The views of a scene show one set of named points, each view turned or mirrored, and shifted as a whole, with a little noise and some points left out.

Scene 1
View 1
Rova: [ 16   2   0 -12  22  -4 -28  15  11  24  -1]
zabom: [ 6 16 15 -3 18 10 14  9 16 -6 -2]
Mol: [ -1  11   7   4  27  12   5  10  21 -10  -5]
rafak: [ 20  13  -1 -24  17   0 -10  -7   2   3   7]
bol: [ 16   7  -1 -20  15   6   5 -11   2 -15  12]
rele: [ 31 -16  17 -11  -7  12  34   3  -6 -34  14]
teb: [ 38  18   7 -36   3  -3   2  -8  -9  12  13]
palat: [  9 -18 -12 -10  16   4  -4  -5   4 -26  12]
totu: [ 12  -8  -4 -13  13   6   1  -7   2 -22  11]
kug: [  0   5  10   6  17  17  20   2  17 -29   2]
Sak: [ 21 -12   0 -16  10   1  -5   3   1  -8   9]
zuv: [  0  12   2  -7  18  15  24 -15   8 -35  11]
View 2
zabom: [ 21   1 -11  -9 -27   0   9 -27  21  15 -11]
rafak: [ 29  -5 -13   4   1   3   0 -28  28  10   4]
kug: [  8  24 -11   1 -42  22  12 -20  25  25  18]
zuv: [ 21  23  -7   4 -32  31   5 -21  27  22  33]
teb: [ 43  -6 -10 -13   2  -7   2 -25  10 -11 -11]
totu: [ 13  18 -12  15  -9  14   9 -17  33  15  20]
bol: [ 32   9 -11  10  10  13   1 -18  28   3  25]
Rova: [ 11 -12 -19   4  -2 -19   7 -25  37  17 -22]
Mol: [  9  11 -13  -2 -39   8  12 -26  31  27   2]
rele: [16 32 -8  6 -5 14 17 -7  8 -9 22]
View 3
Rova: [ 36   1 -15  -2   1   6   5   4   6  20   1]
kug: [-41   9  18  -8   0   5   3 -15 -13  -5 -33]
rafak: [ 13 -15  -2  -3  12  13  18   2   6  -2  -2]
rele: [-28  -7  24 -10  24   3 -13   4  -5  -2   1]
zuv: [-32  -1  13  -3   3  11  18 -12  -5 -12 -30]
Sak: [-5 -2  4 -7 14  7  0  6  4 10 -2]
teb: [ 12 -29  10  -4  24  16  11   5   1 -12  15]
Mol: [ -1  10  -1  -2 -11   5   7 -16 -15   8 -28]
zabom: [  2   0   9  -4  -5   3   2 -15 -20   2 -18]
palat: [-22  11   2 -10  11   8   9   7  14  14 -16]
bol: [-13 -14   7  -8  21  18  17   8  14  -6  -1]
View 4
Mol: [-12  24  -9 -17  -6  17  -2 -12   4  17  -6]
bol: [  0 -19 -16 -28 -19  -7 -12  -7 -26  -3   4]
rafak: [ -9   3   8 -35 -20   0  10   3  -2 -13  13]
Sak: [-10 -11  -8 -23  -6 -12 -12  -3 -14   8  -7]
totu: [ -3  -1 -19 -24  -5   0 -14 -14 -21  12  -6]
Rova: [-19   5  23 -32  -6 -14   9   6   8  -5  -6]
zuv: [  0   9 -35 -18 -12  22 -17 -25 -19  17   3]
zabom: [-17  13 -12 -10 -21  19  -6  -9   6  16   0]
teb: [-13 -27  -7 -24 -38 -10  -4   5  -9  -9  15]
rele: [-14 -21 -22  -6 -23  -9 -28  -9 -15  20  -8]
kug: [ -9  17 -25 -11  -7  22 -15 -21  -7  26  -8]
palat: [ -1   0 -17 -26   9 -10 -13 -11 -24  15 -12]

In a view up to two points have been moved. Name them for each view, in the order of its rows, or write none.
view 1: bol, rele
view 2: zabom, teb
view 3: kug
view 4: rafak
